Points, in no order, along strands that fork and pass close to each other.
Two points are linked if the straight distance between their rows is under 49. Some points are linked to none.
zefoz: [  2  -4   0   0   0  19 -20  -3  -9   2  -4  19  -2 -12   7  -7  17   8
   9 -10 -23  -3   0  22]
nagot: [  4  -3  13 -15   7  16 -16   6  16  10  13  -4  -4 -10  -7  20   2  -8
  -7  -8  20 -11  -3   4]
dat: [  7   3  -9  -2  12   7 -25   7   0   7   9  23  -5 -23  17  17   4   7
 -11   3   0  -3  15  22]
Mekad: [-12  13   5  17  -8  16   5  11  -1   5  -1  -2   3   4 -11 -14  -1 -10
   3  22  -3  10 -23 -34]
podu: [ 10  -6  14   3   8  23 -35  27  -2   4   8  -1  -1  -4  -5   1  -8  -5
 -17  -8  -6  -3 -20  -1]
mel: [-19  12 -12  15   2 -21   9   3   4 -11 -11 -23 -23   6  17  -3 -25  13
  -8  12  13   3  -2 -11]
tuti: [ 16   5   2  14 -15 -13 -12  10  11  14   7   4   8 -10  17   8 -12  18
  -9 -13  -6  -2 -15   5]
Suv: [  9 -24   7  -1 -14   8   1  -5  -6  -3 -13 -17   2   7  -7   4   8   6
   1 -16 -27  -3  -9  10]
befe: [ 24 -21   7   1  -5  -8   9   5   7 -27   7  -4   2  17   9  15  15   1
 -14  -3 -22   0   7  10]
Vur: [ -7 -10 -17 -22  17  -7  -8 -15  -3 -10  -9   7   2  -1   0  -6  23   0
  13   1  11   0  23   7]
vibor: [ -3   3  18 -11  -5  14   5   1  20  11   4  10  14   0 -18  15  10 -17
  -1   1   4   0 -26  -8]
benel: [-11  -9  12  -4  -1  25  21   4   0  -4  16   2 -13   0   1   7   4 -21
  -7  17   4   0  -1  -9]
gedo: [  4  -3  -8  -2  11  -3 -22  -6  -1  -8  -1   7  -1  -9   5   9  18   4
   0   3   3   1  25  17]
Fufet: [ 12 -15  -2 -17  16  12  -1   0 -11   0  15  -4   2   6 -13 -13  -5 -11
  -8  -2  -2  -1  22  -3]
dezap: [ -5   0   0  15   5  -2 -14  -5  -4  -8  -7  -6  -4   3   0  -9   6  12
   3  -4  15   2  19   9]
parom: [ 10  -5   2 -30   0  16   4  -5 -14  10  13 -15  -6  10  -6   9   1   7
   3 -27 -12 -11   2  13]
Pag: [ -2 -10  13   4  -5  -2  23  -3  15  -9  -1   4  14  11 -10  13   9 -11
   2  -6  -3  -2 -18   1]
sef: [ -7   6  17   8  10  21 -24  25   9   3  11   0 -17  -9   1  -5   0  -5
  -7  -4   2  -9 -23  10]
tagig: [-11   5 -13 -20  -5 -13  34 -23  -7   5  -6   8  15  -5 -14  -6 -10   3
  33  -2  -2   4 -11 -15]
gelo: [ -8 -20 -27 -14   2 -23  16 -13 -11  -3 -14  10  13  -1   4  -7  -2  -1
  14   9 -12   1   2   1]
gekud: [ 18   9   6  15 -27 -12  -3   1   7  20  -1   0  18  -6   1   2 -13  20
   4 -16  -2  -1  -7  -5]
Dof: [ -5   4   4  -8   7  11  15 -19  -7   4  -1  -4  12   1 -28  -5 -12 -13
  15  -7  11   0  12  -9]
mitam: [ 13 -11  -8   2 -11  -4 -15  13  16   2  -6 -10   3   1  23  13  -5  13
 -15  -6 -11  -1 -16  -7]
zub: [  1 -16  -8   6  -2 -30  13 -10  -9 -22  -7 -13 -15  11  16  12   1  10
  -2   5   0   8  11  13]
Tezaz: [  5   2 -11   8  -4 -32  15 -13   0 -13  -1   4 -12   7  15  19  -1  -3
  -7   0   5   5  17  17]
Gaz: [ 10 -21  -2 -13  11  11  -3  12  -7   5  21  -3  -5  -7  -5   1 -11 -19
 -23  15   3   1  18  -9]
vev: [ 16  -8   6   6 -10  -3   8  -8  -9 -27   9  11  -4  16  15  11  23   2
  -5   1  -9   8  29  15]
vofem: [ -1  21   8   3   0 -15  -4   3  24  18   0 -10  17  -7 -17  -5  -3  11
   8   2   5  -3 -31 -17]
dapi: [ 13  12  11 -24  -6  16  23 -14 -25  10  10  -7   0  13 -13  -2   4  -2
   8 -25 -12 -15  -3  20]
fabu: [  2   2   4  -2   5  -1 -14  -8 -15   1 -12  -7   0   8 -18 -19   2  11
  18 -24  13  -4  11  12]
sogod: [ -6   7  -1 -11  -8 -15  37 -20  -8   2  12  -3   6   1  -9   7 -10   7
  27  -7  16   1  -3  -6]
tevon: [-12  -4 -23  -2   0 -20  -1  -9  -4  -8 -19   1  11  15   9 -14   5  21
  12  -1  -8   2   5   3]
Zasar: [ 14   1  18  -6  -6  14 -15   7  15  -6   5  10  -7 -19   7  32  14  -5
 -18   2  21  -4  11   3]
pako: [ -4  10   4  -3   0  28  -9  -2 -16   4   2  20 -10 -15   5 -19   9  -2
  20 -11 -13  -9  -2  19]
kezo: [ -4  15   8  14  -7  19 -16  12  -5   8  11   9  11   4  -7  -6   1 -16
 -10  16   1   3 -22 -30]
bamo: [ 14 -13   3   6   4  12 -32  21   6  -7   4  -5   2   5   9   6  -2  11
 -15  -8  -8  -2  -8  -3]
zef: [ -8  20   1  -6  -1  12   3  -5  -5  13   8   8 -10 -19   2 -24  11  -2
  19   3  -4  -7  -7  10]
pur: [ -5 -24   5 -13  -7  -3   4  -8  -1  -3  -9 -26  -5  12   1   7   6  11
   6 -12 -14  -3 -18  10]
fakur: [  7  -2   1   1 -14   2  -1   2   3  32 -18  -6  19 -17 -21  -1 -19  -1
  -3  -4 -10  -7 -10 -17]
lelit: [-10   7 -11  11  12  -8   7  10   8 -20  -6 -22 -28  14  18   6 -14   0
 -15  10  11   9   1 -11]
vum: [  5  -1  -3  21  -4 -14   5   1   8   4  -8  -5   2 -10   9  16 -18  -3
 -15   8   7  10  -1 -11]
Nov: [-11   9  15  12  10   5  -5  18   5   9   8   0 -11  -3 -10 -18  -2 -21
  -4   4   7  -5 -23   7]
zalu: [ -4  15  -8  21   4 -11   4  -3  -9  -5   1  27  -4   1   1  -3   0 -24
  -9  15  13   9  23   7]
dob: [  3  17  13   4  -3  -3  -6  12  28  11   2  -3   6  -7  -7   9  11  -3
  -4   6  11  -2 -38 -11]
tasul: [-25  -2   0  13   9   7  10   8   5  -9  -6  -9  -1   7  -2 -14  -1  -7
   2  14  -2   4 -22 -20]
fese: [ -4 -15   0 -12  13  12  -1  -4   1 -10 -12  18  17  -6 -19  10  22 -21
   6  20   8   7  21 -13]
Mez: [ 17   4   8  13 -23  -8   8 -10   4   4   5  -5  10   6  -3  11 -12  15
  10 -21   9   2   3 -11]
Zik: [-11  -8  -6  -4  14  13  -6   5  -6 -21  -9  20   5   5  -2  -1  24 -18
  -6  28   0  12  21  -9]
Vedob: [ -8  22 -11  21   5 -26  15  -6   0  -5  -7  17  -8   7   8  -2   0 -16
  -9   7   3   8  14  13]
zorir: [ -1 -29   1 -12  -5 -14   8  -4  -4 -12  -3 -27 -16   3   5  13   5   5
   4  -1   3  -5  -3  17]
Movif: [  9 -20   2 -17  14  -5  13  18   9 -19  20  -5 -10   7   9  11 -12 -20
 -29  16   3  -1  11 -11]
kob: [ 14  10  -9  26 -13  12  -6   4  -8 -10   2  20  -8  10  28  17   1  -4
 -23  10 -17  17  10  -7]
Lik: [-14  21 -10   1  -5 -19  14  -7  -5  11   8  -4 -15   1  14 -14   1  15
  10  15  -2   0 -15   6]
bunak: [  4  11  15  15  -6 -11   2   5  -7  -6  18   3 -16   9   4  -5   2   2
   1 -16  18  -5   5  31]
fomiz: [ -8   0  -9 -24  16  11 -10   5   0  13  17  24   0 -12  11   7   5  -3
 -14  14   0  -3  12   3]
sizup: [-15 -12  -1 -25  17  23 -13   3   3  13   3  12  -8 -16   4   7  16 -12
  -4  19   1  -5   9   5]
taz: [-11   1   9   5   5   8   9   3  -9 -11   1  30  -4  -2   2  -2  12 -32
  -8  20   2   4  23   9]
luvu: [ -5   8   4 -12   6   8   2 -10 -11   1  -6  -4   4  13 -19 -28   1  -4
  21 -18   8  -8   3   0]
bir: [ -5   3 -13   7  -8  -8 -14  -3  -2  -3 -29   8  16  14   7 -23  10  18
  17 -10  -9   4   2   0]
mov: [ 21 -20   7   6  -4  -9  -4  13  11 -18  -7 -30  -3  -2  -2   9 -24   2
 -16 -14  18   0  -4 -19]
let: [ -6  28  -9  13  -7 -27   2  -2   0   7  -3 -13 -13  -3  16  -7 -20  23
   3   7  11  -1   3  -4]
Fopog: [  7  12  10  11 -28  -6  -1   7   6  26 -12  -9  13  -3 -12 -11 -16  21
   6 -11 -19  -8 -14  -8]
Lok: [  2 -17   0 -23  12  15 -15  -4   4  14   5  -9  -9 -17  -9  13   5  -2
  -4  -4   7  -7   4   8]
puz: [ -2 -10  -9  -1   6  -1  20  12  10 -21   7 -17 -22   5  18  20 -11 -13
 -23  21   1   6   1 -10]
Vog: [-10  14   0  18  12  -3 -31  18  15   3 -17  -5   1   3   7  -4  -2   9
 -10   2  13   2 -11  -4]
nefik: [-11  -8 -14 -11  13  -3  10 -19  -4 -17 -16  11  12  -5 -10  -1  12 -10
  17  11  15   6  22  -3]
sagu: [ -5   9  -3   9  -4   8 -17   1   0   4 -13   5   5   5  11 -18  15  25
  13 -13 -17  -2 -12   7]
pes: [ 12 -20   8   6  -8  -1  -1   1  13 -10  -6   1  12   4  -6  15  11  -6
  -8  -6 -16  -3  -8  12]
dekan: [  8  16   8   1 -20  -5  26 -25  -4   8  12 -12  11   2 -10   5  -8  13
  24 -12   9   1   0 -14]
kapem: [ -8  24  -2  17   4 -14 -16   6  17  14 -11   2  12  -2  -6 -19  -4  12
   2   2   7  -1 -15  -6]
Dar: [  9  19  -6  -6   5  -3 -15   2 -12  12  26  12   0  -5   7 -11 -10  18
   5 -15   9  -3   8  13]
kevus: [ -9  29 -10  -1   5   3   1  -7   2  12   9   8  -9  -9  17 -20   9  12
  12  19  -7   0 -17  -2]
lita: [  2 -13   1   7 -10   0   9  -5  -9  22 -19  -2  14 -21 -29  -8 -26 -12
   4   0 -11   4  10 -16]
kufa: [ 10 -19  -3 -33  11   9   0  -1  -8  -4  12  -8   7  13  -7   0   5   5
  -4 -19 -11  -6  11   7]
tofal: [  4   3   3  -7  -4   9  22 -14 -15  13  -7  -9  14  -5 -31  -8 -25 -11
  14 -12  -6  -1  10 -21]
pafe: [-16 -14 -15 -10  -8 -14  16 -14  -2   9 -10  -6  10  -9  -3   1 -16   7
  14   6 -10   4  -5  -9]
zisun: [-27  -1   1   7  17   0   5  10   0  -7  -1 -12 -12  12  -1 -23   0 -13
   0  10   9   0 -11   2]
mota: [ 20   4  -4  20  -8  -2  -4   2  -6 -16  10  13  -5   9  20   7   5   8
 -13   0 -10  12  20   6]

A fork is a point with three links, a tip a point with one. Leave the first point through the second and follow the links. Name the first fork or tip that comes.
zalu / taz | gedo
nefik / fese | pes
kevus / zef | gekud
pako / zef | dapi
bamo / podu | kezo

Follow the links from the first point to the second, and from the first to the third. Name the last point that the two ways share.
Zasar / zub / sogod | gedo
mitam / mel / Zasar | gekud
fomiz / tagig / taz | gedo
kezo / luvu / dekan | gekud
